Points on a hilly landscape, in no order, each with its height.
From any point a ball rolls to the lowest of the 4 points nearest to it. It stops when none of these is lower. Distance is the straight distance between rows; heights are no part of it.
<76> height 25.0:  10   1 -14 -13  31  10 -14   1 -21  55  -2 -31  24  19   7  27   8   2 -61  -9 -26  12 -56  12  18  20 -46  -8  39 -23 -21 -11
<1117> height 35.6:  10 -13 -15  27 -12 -35  -3 -17  -8  -1  18  30  17  -7 -18 -10 -44   7   8  36 -21  17  -2  -6  -1 -27  54 -29 -19  28 -19   4
<339> height 38.6:   9  -2 -24  17  12  23  -7  20  10  68  -2 -41  29  25  50  44 -27  19 -73 -58   5 -11 -23  -5   1   9 -25 -13   5 -49  15  -5
<120> height 27.9:   2  -6 -15  18 -20  37  -4   9  37 -21   0 -14  -7 -18  26  17  20  10  10 -82  76  -8  49 -43 -39  22 -18   8 -13   0  53  -3
<1544> height 23.7:  -4  17  51 -36  32  -4  32  22  -9 -31  -2  14 -60  -1 -14 -19  23 -31  41  67 -10 -24  12  36  10  -3  12   8  17  -5 -15  11
<804> height 49.2:  -1   9  -8  11  -3  55   3   8  30  16   0 -42   9   0  48  42  16  20 -18 -75  54 -13  21 -24 -23   1   3   6  -8 -31  60  -5
<798> height 32.6:  -2   9   5 -54  31 -13 -30  13 -49  56  -6 -14  47  68 -10  18  27 -21 -17  24 -61  -8 -65  21  41  27 -29  14  15 -15 -56   4
<828> height 24.1: -17   4  34 -13  14   6  37   7  11 -45   8  54 -57 -23 -35 -23   2  -8  75  58  -3  -7  28  30  -9  -4  38  -4  -9  21   0  12
<1219> height 20.5:  11   3  15 -10  22 -24  -9   9 -24   7 -12  29   7  38 -10   4 -20 -15   2  39 -33  -8 -20  26  32 -25   1  -4   3   5 -44  16
<1242> height 20.4:   7 -52 -56  59 -61  13  -8 -28   2  15  22  40   7 -50   0 -19 -54   5   4 -56  67   5  40 -46 -34 -17   5 -10 -73  24  41 -22
<952> height 26.5:   5  -6 -12  17 -11  -5   5  -7  21 -12  -4  -9  12 -27   5  -2  26  17 -16 -23   2  21   2  -4  -1  -3   5   1  10   5  15 -11
<309> height 22.1:   7   6  24 -20  -2 -28  -8   4  -5 -13  -8  -5   8  15   5  -4  -5  -6   2  35 -32  -5 -11  13  30 -17  13   5   7   6 -42  -4
<116> height 19.2: -15 -17 -29  30 -45 -10  13 -12  -6 -16  26  21  -4 -60 -29 -35 -18  29  29   2  33  10  21 -39 -11 -13  42 -12 -31  28  36 -22
<1222> height 16.8:   7  28  33 -33  -2   8   3   5   3 -10 -31 -52 -25  -4  14  14  44  13 -16 -15   2  -1 -19   5   6  28 -24  22  44 -25   3  -7
<102> height 18.6:  -2  18  24 -23 -10   2  13  12  10 -31 -11 -17 -19  18  12  -6  20 -13  12  32 -16  -6   3  17  25  -5  17  30  23   7 -13   3
<2> height 36.8:  -5  30  -7 -28 -18  70   0  40  34  15 -21 -87   6  17  62  50  32  20 -42 -64  67 -43   3 -16   5  16 -40  40  20 -63  69  16
<1254> height 27.5: -14  12   9  -2 -38   1  28 -25   3 -47 -10   2 -15 -43 -12 -30  29  11  44 -10  51 -19  40 -31 -11  11  34  17  -2  21  39  -3
<757> height 29.0:  12 -15 -40  38  -6 -19  -7  -7  18  18  16   2  26 -14  17   8 -15  18 -40 -28  -3  26   9  -2 -24  -5  -8 -15 -16  13  -1  -5
<1265> height 27.3:   4  -8 -23  19 -17   8   5  -9  28  -2   7  -3   8 -21  22  -6  12  12 -12 -50  23   9  19 -15 -24  16   0   4  -8   9  22  -8
<159> height 15.1:   6  16  19 -16  -3   1   1   1   3 -11 -25 -29  -5   9  10   2  27   5  -2   1 -11  14  -8   5  19   8   6  15  35  -8   2   2
<1310> height 27.8:  -3  10   5 -21  28  13 -12   2   2  23 -12 -54  -1  -4  28  20  26  11 -45 -37  -8   7 -32  19  13  14 -41   6  32 -44  -1  -4
<354> height 29.1:   2  -7  -1   9 -31 -23  15 -13  10 -19   4  -9   9 -24  -7  -3  -1  16  -2  -2  -1   6   4 -10  -1  -8  22   0   6  22   0  -6
<1560> height 32.4:  -4  15 -12 -12  20  53  -1  10   6  49 -16 -68  11  13  51  29  30   6 -50 -45  21 -28 -22  14   8   8 -46   5  33 -51  33   1
<1357> height 19.9:  -5 -14 -32  32 -27  -9  -2 -12  19  -3  20  20  14 -25   8 -19 -11   3  -9 -48  38  11  31 -43 -28   0   8 -10 -31  35  30 -19
<978> height 26.1:   2  29  33 -62  -2  10   4  20 -29   2 -24 -32  -6  45   6   2  53 -25   5  16 -18 -21 -40  27  33  25 -27  21  39 -20 -35   9
<1557> height 21.2:   3   6  29 -10  38 -15   9   5   1 -26  -2  56 -53   8 -32 -22   2 -19  48  78 -25   3  14  41   0 -14   4   8  12   4 -27  15
<957> height 26.9:   4  21  32 -46  13  -1   0  12 -21   3 -16 -27  -8  55   3 -10  17 -34   2  27 -33 -24 -34  28  39  13 -19  14  37   0 -46  17
<219> height 6.6:   6  24  47 -46   9   9  22  15  10 -40 -24 -20 -39  20   3 -22  36 -26  39  34  -9 -31 -16  43  31   2  -1  22  29 -13  -5  12
<1016> height 12.1:   5  -8 -23  18 -23  31   8  -8  23 -29  -1  -6  -4 -32  14   0  24   7  30 -57  64   0  45 -27 -36  10  -6  17 -15  14  49 -15
<747> height 11.3:  -4 -21 -33  26  -4  31 -10   0  25  33  11 -20  19   3  54  40 -14  21 -46 -70  25  -2   8 -21 -26  -4  -8  -6 -26 -19  26  -6
<279> height 32.1:   7  -5 -27  16  17  11 -14  17   1  53   6 -35  27   9  34  23 -14   9 -74 -38   8   8 -33   7  -4   3 -43 -15   8 -31   2  -4
<415> height 32.0:  -6 -15  12  12  11 -11  21   1  -2  -9  17  57 -32  -7 -27 -14 -31 -14  52  55 -15  -1  16  16   0 -16  47 -12 -29  19 -27   3
<1102> height 26.6: -12  23  30 -67  40  -3 -12  24 -42  30  -6   0  -3  60   3 -11  33 -43   6  39 -32 -14 -46  28  40  11 -38  19  24  -9 -64  21
<1036> height 16.7:  -2  13  43 -17  21 -18  15  15   1 -15 -26  27 -35  29   1 -20   4 -32  30  59 -23 -15  -2  37  21 -12  -5   0  15   0 -36  11
<896> height 22.8:   7 -36 -31  42 -22 -30  -7 -26   0  -1  32  31  23 -34 -26 -25 -36  22 -10   8  11  18  15 -39 -18 -25  36 -24 -32  34   9  -9
<556> height 26.7:  -4   3  12 -28  53 -38 -36   7 -40  39   1  35  16  55  -7  -6 -19 -35  -1  56 -47   0 -27  30  39 -21 -29  -7   1 -11 -71  31
<612> height 25.5:  21 -32 -17  34   5 -43 -22  -9  -8  20   7  -4  37   2  -1  14 -28   8 -49   6 -37  28 -23   2  14 -13  -7 -18   2  -2 -19  -9
<1358> height 29.7:   0  -2   1  11 -18 -15  13   3   3 -24  14  24   4 -10  -9  -7 -11   2  27  31 -13 -11   3   0   3 -23  38  -6   6  23 -12   4
<437> height 19.7:  -7 -21 -21  32 -54  34  -2 -14  18 -34   5   1 -13 -47  -4 -19  -2  -2  16 -65  91 -10  53 -50 -36  13 -15  18 -39  22  65 -17
<650> height 15.6:  19  -9 -15   0  22 -26 -46  -9 -24  42  -4  -6  35  39   3  13 -18   2 -60  12 -40  25 -47   4  19 -14 -21 -18  14 -13 -42  -5
<138> height 20.9: -11  -8   6  15 -41   1  22 -21  -4 -34   6  25 -21 -51 -43 -34 -15  15  52  17  42 -21  32 -25 -10  -6  55   6 -19  24  31 -14
<1130> height 21.8:  -1 -24 -22  37 -23  15   3 -10  34   7  15   0  16  -3  24   8 -10  10 -23 -66  34  18  29 -30 -43   9   6 -10 -33   7  21 -11
<873> height 22.9:   1  24  20 -18 -17  -5  11  -5  31 -19 -27 -36 -10  -8   9  -7  43  14   7 -17   9  -2   9 -10   4  21   7  15  28  -2  26  -4
<1256> height 28.0:  15  -6 -24  16  13  -6 -22  -4   7  27  -4 -23  21   2  22  20  -5  11 -65 -37 -27  28 -22   4  -6  -1 -21 -18   5 -13 -19 -10
<1092> height 24.4: -20  11  17   2  -4   7  36  -1   0 -27   7  31 -39 -19 -23 -16 -18  -5  69  54   3 -17  32  12  -5 -11  43 -10 -20  22  -5   0
<1295> height 19.0:  -1 -49 -47  52 -43   0   6 -29   8  10  18  22  14 -33  -4 -11 -37   4  -1 -58  46  18  30 -44 -41  -6  -2 -19 -47  36  20 -17
<719> height 25.1: -13  22  26 -25  -6  -2  33  10   9 -46   1   6 -37 -13 -13 -19   3   1  53  41   6 -16  25  23   9  -5  29   8  10  10   7   6
<1199> height 28.6:   0 -17 -39  31  -9 -31 -12 -18 -12   4  22  43  30 -12 -27 -15 -46  18   4  37  -3  16   8 -18  -6 -31  41 -32 -29  28 -11  -1
<670> height 86.1:  -5 -18  13  28  52 -44 -17  -1 -18   6   7  89 -13  18 -46   7 -60 -15  19  87 -47  10   8  32  -4 -29  -2 -15 -11   5 -67  23
<1331> height 34.1:  -3 -21  -9  32 -19 -15  13 -10 -14   4  25  51   0 -34 -39 -17 -59  12  30  40 -15   2  17 -17 -17 -32  56 -27 -37  25   3  -9
<901> height 47.2:  -2   5 -22  14   0  24   1  19  31  15 -19 -25   6   6  40  25  15  15 -32 -56  16   8   7   3 -25  11 -26  11   4 -26  21  -2
<269> height 25.6:  -4   7 -10  14 -39   2   5 -15  11 -35   3   4  -6 -37 -17 -21  17  -1  29 -20  39   0  44 -29 -17  11  27   7 -21  32  37 -12
<1140> height 26.8: -10  -6 -12   3 -58  22   5 -29   0 -36 -14   8 -20 -69 -25 -49   4   9  53 -15  81 -11  44 -46  -7  10  14  32 -31  29  63  -4
<245> height 34.0:  18   3  -7 -32  35 -17 -48   2 -41  60   2 -19  47  50 -16  26   5  -6 -44  13 -54  10 -65  10  26  20 -30   0  10 -25 -54   4
<830> height 31.1:  -7   5   4 -44  44 -18 -29   3 -58  53   2   9  65  78 -16  20   8 -22 -24  31 -57  -1 -64  22  36  17 -35  -5   6 -19 -58  21
<1023> height 19.4:   0  10  22 -39  39 -17  -8   5 -27   5  -4  16 -13  39   6  -9  -1 -39   9  52 -43 -22 -12  30  36  -8 -21   8   9  -7 -49  19
<1042> height 22.3:   2   4   4   9  -9   9  -5   8  20 -13 -16 -33 -12 -25  27  -1  27   5 -19 -35   9  16   0   3  -3  18 -11   1  11  -5  15 -11
<602> height 26.3: -15   6   3 -33  59 -38 -35   3 -57  58   1  25  33  77 -13   0  -2 -38  -7  54 -50 -17 -41  27  42  -9 -36  -3   7 -12 -83  25
<1216> height 27.2: -12  -8  19   6  21  -7  36  -1   5 -22  21  58 -42 -25 -44 -27 -28   0  68  61  -8   2  15  24 -16  -3  34 -26 -35  22 -19   6
<1390> height 72.2:  -1 -14  10  28  32 -29   3   0  -6   1  22  79 -13   3 -37   5 -53   0  34  84 -32   4  13  15  -3 -31  31 -44 -33  23 -34  19
<172> height 24.7: -12  35  55 -86   6  23 -12  19 -26   7 -24 -57  -9  48  17   3  51 -16   6  12 -19 -20 -43  30  49  39 -28  18  47 -34 -14   5
<746> height 20.8:  12   8   1   0  17 -12 -35   4 -17  31  -9  -9  29  21   5  21   1   2 -43   4 -38  15 -52   9  18  13 -27 -11  22 -19 -31  -1
<915> height 27.0:  -2  22  25 -20 -29  10  24  -6  21 -59 -19  -8 -18 -16 -13 -25  18   7  45   7   6 -30  35 -10  14   6  41  12   6  14  37   3
<155> height 18.9:   3  10  -4   3   5  14  -1   1  18   6 -15 -30 -10 -14  23   6  12  14 -29 -26  -4  30 -11   0  -6   8 -24   5  28 -20  11  -6
<930> height 17.4:   2  32  20 -40   9  35 -12   5  -7  10 -28 -62 -16   3   6  15  47   7 -21 -20  -3  -1 -26  17  23  31 -37  20  55 -41   6  -6
<1333> height 34.5:  -3  -4   8  10  17 -24   4  13  -1 -13  16  46  -8  15 -24  -3 -27  -7  25  54 -41   2   0  18   7 -27  27  -9 -10  25 -30  19
<1602> height 24.2:   3 -11 -13  18   6  -4  -7  -5  17   3  -6 -16   1 -14  15  -4  12  12 -32 -31  -4  28   0  -3 -16  12  -2  -2   6   2   3  -6
<509> height 16.6:  17   7   7  -3   3 -10 -12   8   3   9 -17 -17  17  -7  11  14  19  15 -20 -13 -16  17 -32   7   6  12 -10   9  24  -9  -8  -7
<81> height 21.1:  -1 -32 -50  41 -18 -12  -4 -33  -9   6  30  32   8 -39 -19 -28 -25  11  -1 -15  24  13  23 -40 -23  -6  16 -15 -42  43  24 -23
<95> height 26.4:   6  14 -15  -7  37   2 -34   6 -36  48   2 -30  33  26   1  36  -6   2 -64  -9 -27   9 -67  15   7   7 -36  -7  23 -37 -28  -5
<253> height 18.5: -11  -3 -25  13 -26   9  12 -12  23 -24  -3  -3  -6 -30  16  -9  15   8  11 -47  37  17  35 -27 -32  11   0   3 -14  17  43 -12
<1478> height 18.2:   8 -29 -45  49 -16  14   2 -11  26  49  19  -5  36   7  41  35 -34  22 -49 -78  18  23  -2 -11 -35  -1   5 -35 -35 -13  17 -14
<84> height 46.7:   6 -13   0  28   8 -28  -6  10  -9   6  29  51   5  17 -17  13 -51  -6  16  48 -36   2   4  10   0 -32  33 -22 -27  18 -32   1
<1266> height 22.4:   0   6  12 -40  30 -25 -20   8 -37  28   2   8  20  61  -1  10  -6 -33  -8  34 -40 -12 -47  30  45   6 -23   5  13  -4 -67  11
<1539> height 19.5:  -7  34   2 -11  11  32   0  10  17  -1 -28 -59 -10   1  24  11  38   2 -22 -34  22   4   3   6   1  27 -41  13  35 -45  27  -4
<739> height 16.9:  -6 -30 -39  44 -21  19 -12 -11  22  17  23   0  38  -7  29  14 -27  20 -34 -71  24  13  23 -37 -41  -6  -2 -16 -39   0  28  -5
<1299> height 23.5: -17  -1  -6  19 -18 -12  12  -9   9 -36   3   9  -4 -33  -8 -18   8  14  13  -4  19   7  18 -29  -9  -3  26  -4   2  29  24   1
<1260> height 25.9:  12  17  26 -23  -1  -4 -11   3 -33   9 -16 -28  11  20   4   4   9 -13 -17  13 -24   4 -30  15  21  13 -14   8  24 -21 -24   8
<167> height 28.7: -11  14 -22  -3  21  27 -11   9   2  41  -5 -50  11  10  26  36   7   3 -67 -39  11  -3 -45  12   5   6 -40 -10  24 -51  -3  -6
<826> height 25.3:  15  16   3 -36  14   6 -27  14 -38  39 -17 -33  23  29  -5  24  31   2 -37  -9 -27   9 -68  19  24  17 -27  14  29 -26 -20  -2
<802> height 34.9:  -6  33  -4 -28  10  61  22  15  12  14 -13 -78  -9  15  45  21  44  12 -49 -53  47 -20  -4  18   7  30 -53  14  46 -49  45  17
<434> height 19.8:  16  -4  -2   4  -7 -24 -15  -5  12   2  -7 -11  12  -6  -2   0   8   9 -23 -16 -20  26 -14   2  -3  -7   1  -3  14  12   2  -8
<234> height 20.3: -13  33  39 -64  33   8   8  19 -17 -27 -13  -5 -42  24  -4 -25  35 -42  32  50 -22 -26 -20  45  44  -3 -28  25  35 -19 -43   8
<1077> height 23.8:  -8  40  50 -81  30   4   6  10 -34  -8 -17 -28 -39  48   6 -20  55 -37  26  51 -28 -33 -17  46  39  11 -41  18  46  -7 -37  17
<204> height 25.7:  -3  -1  19  -3  12   7  29   6  15 -19  13  51 -44 -12 -40  -9 -25   1  51  64 -18 -10  10  23  -7 -26  35 -15 -15  17  -9  14
<764> height 25.2:  -6  -8   1  26 -22  -8  24 -12  -2 -22  19  33  -6 -31 -44 -19 -34   9  45  42  -2   1  15 -27 -15 -23  64 -22 -23  23   9   2
<1220> height 26.0:  12 -15 -18  25  -9 -24  -4  -9  12  11   8  10  24 -21  -1  -5 -15  13 -17  -6 -17  22   0 -14  -5 -12   2 -11  -6  12   7  -5
<529> height 24.6:  20   3  18  -5  21 -37 -35   5 -33  31  -5  -2  39  45  -9  21 -13 -24 -39  16 -66   9 -52  12  32 -12 -20   0  12  -4 -58   5
<1170> height 23.2:  20  -4 -22   9  36 -11 -39   2 -19  54  -6 -12  44  27   5  42 -20 -15 -79  -5 -31  35 -49   8   3   3 -36 -19  13 -25 -41 -21
<906> height 23.3:  21  -5  -9  16  -4 -19 -20 -10  -2   6  -4  -4  27  -6  18  15 -11  16 -36  12 -17  16 -17  -5   2 -11   8  -4   6   6 -19 -10
<619> height 21.0:  -1  16  25 -22  -9  -6  14   8  -2 -18  -3 -11   2  21   1  -7  -2 -17  17  22 -31 -11  -6   7  25 -14  17  11  20   6 -26  15
<8> height 37.5:  -4   4   1   1 -41  23   7  -6  32 -54  -8  -6 -15 -47 -13 -32  36  -6  46 -55  83  -5  64 -37 -29  13 -15  27 -35  21  81 -21
<1047> height 48.0:  -9 -15   6  18  15 -13  22  -3 -14  -6  21  62 -11   0 -29  -7 -31  -1  46  65 -26  -8  10  20 -10 -25  39 -17 -24  18 -16   8
<854> height 31.6:   5 -14 -27  31   0 -18  -5 -15  20   2  10  -5  24 -18   4   7  -3  14 -31 -43  11  34  24 -13 -16  11 -12  -9  -7  19  12  -3
<887> height 24.3:   7   6   9   5  -2 -22 -12   3  -4   0 -14  -5  13  13   1   1   0  -1  -5  15 -35  10 -25  10  12 -19  16  17   8   8 -15  -3
<467> height 19.3:  -3   7  19   1  30 -22  15   6  -2  -1   3  30 -28  12 -11 -13  -4 -13  29  66 -25 -13   0  24  11 -22  17  -7   3   7 -38  15
<241> height 24.9: -20  32  40 -84  41   9  -5  21 -28  16   2 -12 -19  60   4  -7  56 -47  24  37 -33 -25 -36  49  46  23 -48  22  37 -16 -43  17
<1044> height 30.0:  11 -29 -15  19 -56  29   4  -5  14 -47 -12   0 -31 -58 -16 -21   5 -24  53 -45 113 -22  71 -52 -39  13 -16  27 -62  22  86 -25
<397> height 27.4: -16   7  24 -50  50  -9 -17  12 -40  40  -5   3  18  76   4  -4  32 -48  -1  43 -48 -27 -57  29  36   0 -44   9  15  -7 -66  33
<886> height 29.9:  11  -8 -35  20  16   3 -27  11  -2  44   6 -29  29  14  22  36 -26   9 -87 -24 -14  12 -38  19   6  -3 -42 -10   1 -38  -7 -12
<140> height 23.4: -18  20  27 -19 -13  11  40  -4   5 -48 -12   6 -44 -15 -17 -27  15  -3  68  32  17 -23  35   6   6  -6  44  18  -1  25  17  -1
<744> height 17.5:   9  24   8 -19 -14  12  -3   4  21  -5 -33 -35 -14  -1  19   7  32   8  -8 -31  12   6   2  -2   6  27 -19  13  42  -9  32  -6
<996> height 70.5: -12 -26   9  15  18  -8  14 -11  -5  -7  39  76 -31  -8 -57   1 -48  -2  52  69 -27   6   5  14 -25 -32  30 -40 -42  15 -26   4
<1311> height 21.3:   2   0 -15  20 -23 -11   2 -15  21 -16   3   8   5 -34   4 -12   8  16  -8 -25  32   7  27 -27 -21  -4  18   6 -10  33  31 -13
<450> height 30.2:   3 -24 -43  40  -5 -25 -10 -21   4  17  23  13  33 -17   4   8 -27  17 -42 -24   9  34  13 -19 -21 -22   3 -32 -28  34   2  -8
<368> height 21.7: -17   2   7   4 -32 -13  19  -3   8 -35   3  18 -13 -35 -24 -35  -6  16  38  16  18 -19  22 -26 -17  -7  47  10 -13  21  25  -7
<369> height 17.6:   2 -37 -30  46 -46  19  -8 -11  15   5  18  21  24 -22  16   3 -14  12  -2 -75  59  -2  37 -52 -38  10   6  -6 -49  18  50  -9
<284> height 22.0:  -4 -50 -47  55 -37 -10  -3 -32  -5   1  27  52  10 -58 -31 -35 -50  15   6 -19  51  16  31 -55 -24 -17  15 -16 -42  38  23 -17
<944> height 36.5:  -4  19 -27   7  11  52   4  14   8  51 -12 -71  28  17  68  44  -4  19 -76 -61  30 -32 -26   7  10  -1 -38  17  17 -61  43   2
<1137> height 24.0:  11  -3  11  -7   7 -19 -25   9 -14  13 -12 -14  21  32  -6   6  -3  -8 -25  13 -45   5 -35   6  22  -7  -9   1  18 -10 -35   0
<1066> height 18.1:   7  38  36 -53  -2  11   1   1  -6 -17 -31 -58 -21  18  -1   1  52  -5   1  -8  -8 -11 -16  16  30  40 -26  31  47 -33   7  -1
<895> height 32.5:  25  -9 -17  20  -3 -36 -10  -1  -4   2   7   9  28   3 -17   2 -19   8  -6  28 -43  10  -8  -6   5 -21  30  -5  -7   9 -17   2
<703> height 30.6:  -2 -16   5  14  -8 -13  18 -10   6 -17  13  30  -8  -8 -19 -15 -27  13  42  46  -8 -12  13  -7 -10 -21  44  -9 -22  30 -11   9
<571> height 24.5:  -7  -7  24  -2  37  -6  27   8   4 -28   6  60 -48  -6 -31 -14 -18 -21  55  71 -22   3  13  29 -13  -3  23 -11  -2   9 -27  11
<1097> height 15.4:  -2 -33 -30  31 -50  17   9 -21  13 -20  12  19  14 -40   5 -27 -19   9  16 -59  68  -8  45 -47 -31   9  -1   9 -57  30  38 -22
<445> height 21.6:  -6  -7  12  13 -33  13  27 -15  -6 -35  12  37 -36 -38 -37 -32 -27  13  67  34  21 -11  14 -18 -15  -1  75   0 -16  26  32  -8
<665> height 34.6:   5 -12 -11  19 -26 -30  -1 -15   4 -14   6  18  31 -23 -16  -6 -18  16   1  14 -16   9   9 -16  -3 -10  42 -15 -14  28   0  -6
<805> height 29.6: -10   2  14  -6  63 -32 -26   6 -35  26   9  51   4  39 -29   5 -40 -35  11  63 -54  -7 -16  27  22 -41  -9 -21   3  -8 -66  15
<1596> height 23.9: -14  13  35 -10  -1  21  42  -2   5 -53   8  35 -65 -20 -31 -34   3 -16  83  46  12 -25  33  21  -9  -6  35  -1  -6  13  13   8
<1348> height 40.2:   3  -6 -42  22  15  17  -9   8 -11  72   1 -34  39  36  49  46 -40  15 -97 -51   0  -4 -38   6   2   3 -32 -23   3 -47  -6   1
<935> height 15.2:   2  -9 -26  29 -19  19  14  -1  32 -10  13 -17   8 -14  43  17   2  14  -4 -78  40   9  31 -29 -25   7  -9  -2 -13 -10  45  -9
<98> height 56.5:   4 -30  -3  31  -2 -29   6  -5 -11   4  36  61  12   6 -44  -2 -62   9  30  57 -33  11   7  -3  -5 -33  49 -26 -31  27 -12  -4
<1261> height 44.7:   0  24   3  -6  -3  35   4  15  34 -13 -19 -61 -14  -1  47  31  31  12 -12 -64  47 -18  32  -5 -20  16 -28  17  22 -35  64  10
<394> height 14.1:   8 -43 -56  49 -29  14  -4 -16  12  35  34   6  32  -3  22  16 -31  22 -30 -81  13  10  16 -44 -33  -4   3 -26 -49  -2  23 -13
<672> height 12.0:   6  21  29 -14 -22 -10  19   2  10 -41 -10 -17 -13  -4   6  -9   8   1  26  16 -10  -4  18  10  12  12  26  24  21   7  10  -1
<1352> height 21.4:  -1  41  27 -80  13  35  -4  20 -23  13 -18 -59 -14  32  -5  14  73  -2 -15  -7 -12  -3 -47  14  37  50 -23  27  62 -46  -6   5
<285> height 30.1: -18 -12  32  15  30 -18  10   1   5 -19   8  81 -37  -7 -63 -23 -23  -6  61  81 -32  13  13  30 -25  -3  28 -12 -27  29 -32   9
<1456> height 25.4: -14   3  24   0   5   1  37  20   4 -34   2  20 -33  -2  -9 -14  -3  -9  37  50 -12 -18  15  14  10 -12  40   2   5  12   4  11
<1351> height 27.7:   2  34  25 -67  24  19 -13  13 -39  30  -1 -46   5  55  -3  15  44 -15  -5  12 -35 -16 -47  17  37  40 -37  18  47 -39 -21   5
<513> height 27.1:  13  -2 -10   1  24  15 -23   3  -2  37 -15 -36  17   2  11  35   0   4 -60 -28 -17  19 -41  14  10   2 -37  -2  25 -31  -2 -10
<1428> height 16.1:  12  19  21 -21  -3  13  -5   8   0   5 -17 -45   3  -7  14   8  39   7 -28 -22  -1  12 -10  17  17  18 -21  17  32 -22  12 -10
<678> height 31.8:   5  17   8  -1 -35   8   3  -9  23 -55 -18 -15 -15 -50  -2 -21  50  12  33 -36  49  -5  46 -26 -29  12   4  17   4  15  63  -8
<491> height 83.0:  -9 -21  20  24  45 -34  -7  -9  -6  -5  11 106 -15 -11 -57  -3 -48  -5  41  88 -50  29  24  28 -25 -25  17 -47 -26  24 -48  20
<240> height 18.4:   0  10  31 -21  51 -21  -2  12 -13   6  -1  45 -16  28 -18  -9 -12 -36  12  76 -35  -6  -8  36  24 -23  -6  13  11  -4 -42  31
<273> height 29.2:  14 -20 -27  29  -2 -42  -7  -9  -6   8  22  22  40 -15 -16   0 -26  21 -20   3 -28  29  11 -15   0 -30  20 -21 -11  24 -11  -9
<688> height 20.7:   9  26   7 -53  25  29 -18   2 -19  39 -19 -45   1  12  12  30  47   2 -31 -13 -17  -2 -55  19  30  29 -31  22  49 -35  -9 -13
<351> height 24.8:  18 -15  -2   5  17 -44 -19  10 -21  11   8  28  22  29 -14  13 -41 -14  -4  54 -42   5 -10   9  24 -35  25  -8  -5  -3 -52  10
<614> height 23.1: -11  10  23  -1 -27   6  39  -3   3 -55  -5   5 -19 -11  -4 -18  18  12  50  23  14 -31  31  -2   1   1  51   8   0  15  17   3
<630> height 25.8:  -3   3   9 -11 -15  -3   7   5   7 -31 -14  -9  -4 -19   3  -9  10  15   3  10 -14   3  -6 -14  -3  -1  20   0  14  17   0  -2
<1574> height 30.4:   9 -13 -27  36   1  -7  -8  -9  20  13   5 -11  21 -13  36  12  -7  16 -46 -41  -6  21   8  -9 -14  -3 -23 -13 -16  -2  -1 -11
<1389> height 22.2: -16   8  22  -1 -40  22  33  -5  16 -52  -5   7 -37 -42 -37 -36   6   3  77  30  30 -29  42 -14 -16   1  52  15 -16  21  34   9
<132> height 36.3:  -6   4  -8   5 -34  37   0   9  42 -41  -8 -20 -16 -18  27   4  42   0   8 -70  64  -6  53 -22 -42  18 -21  11 -12  -4  58   7
<281> height 19.6:   7 -53 -58  63 -48 -12   2 -21  11   8  39  32  22 -26   4 -16 -54  11 -11 -53  45  20  21 -43 -38  -2   6 -26 -58  19  25 -25
<1305> height 45.8:   0  -6 -17  24   8  39   3  19  18  31  -4 -42  12  10  53  36  -7  15 -44 -63  22   3   0 -10 -13   9 -29   0   2 -32  24  -1
<1156> height 23.0:  -5  -1  23  -4  48 -19   9  -1 -13  -9   2  55 -32  23 -29  -7 -27 -25  33  69 -40  -6   8  33   9 -25   9  -8  -3   5 -39  21
<865> height 17.7: -10 -26 -19  32 -40   0   6 -33   2 -25   3  25  -9 -57 -25 -34 -19   4  30 -28  60  -2  38 -47 -19  -7   8  14 -24  35  42 -12
<851> height 41.4:  -7  12  -4   7  -9  19   2   0  29 -22 -15 -29 -23 -24  29  11  34   6  -9 -65  41  -1  38 -14 -19  23 -13  11   1  -1  41  -4
<243> height 26.2:   1  20  39 -43  -2  -3  -6  10 -16  -7 -26 -33  -8  29  15 -13  22  -6   7  12 -23 -18 -21  29  24  10 -16  24  34 -15 -16  14
<1531> height 36.9:  -4   7  -7  15 -14  39   9  10  45 -21 -15 -28 -12 -21  22  21  17  18  -3 -66  52   1  42 -23 -33  17 -11   4  -9 -11  56   6
<1487> height 28.1: -23  33  37 -86  27  10  -5  11 -49  25  -9 -30   5  64   6   1  43 -32  -8  26 -42 -24 -59  31  36  37 -45  21  38 -30 -45  19
<907> height 27.6:  -5  -3  -8   2 -37  37   4   7  23 -32  -4 -23 -19 -20   8   2  33  -9  25 -75  77  -7  52 -42 -35  25 -16  24 -32  10  73  -6
<408> height 30.5:  23 -28 -49  38   2 -17 -21  -3  12  23  22 -16  30 -10  28  27 -39  17 -56 -41  -8  34 -21  10  -9 -10 -10 -27 -21 -17 -14 -12
<624> height 23.6: -11  -1   3   7 -12  -5   6 -11  21 -20  -5 -12  -2 -27  13 -13  24  19  13 -24  23  13  23 -27 -13   4  11   6  10  21  27  -6

For each start below, name the point where the ball stops.
<1351>: <159>
<826>: <159>
<354>: <1016>
<996>: <1036>
<1348>: <650>
<339>: <650>
<1092>: <1097>
<2>: <159>
<828>: <1097>
<98>: <1097>
<895>: <159>
<944>: <650>
<279>: <650>
<491>: <1036>
<1390>: <1036>

Call two points neighbours if one is among the 4 nearest of the other. Go from one point of each pair to the other, from neighbour to neighbour, staying as low as possible. Name the highest point that can't be avoided.
<159> and <1036>: <309>
<394> and <935>: <1130>
<159> and <219>: <102>
<650> and <219>: <1137>
<1097> and <1016>: <437>
<747> and <394>: <739>
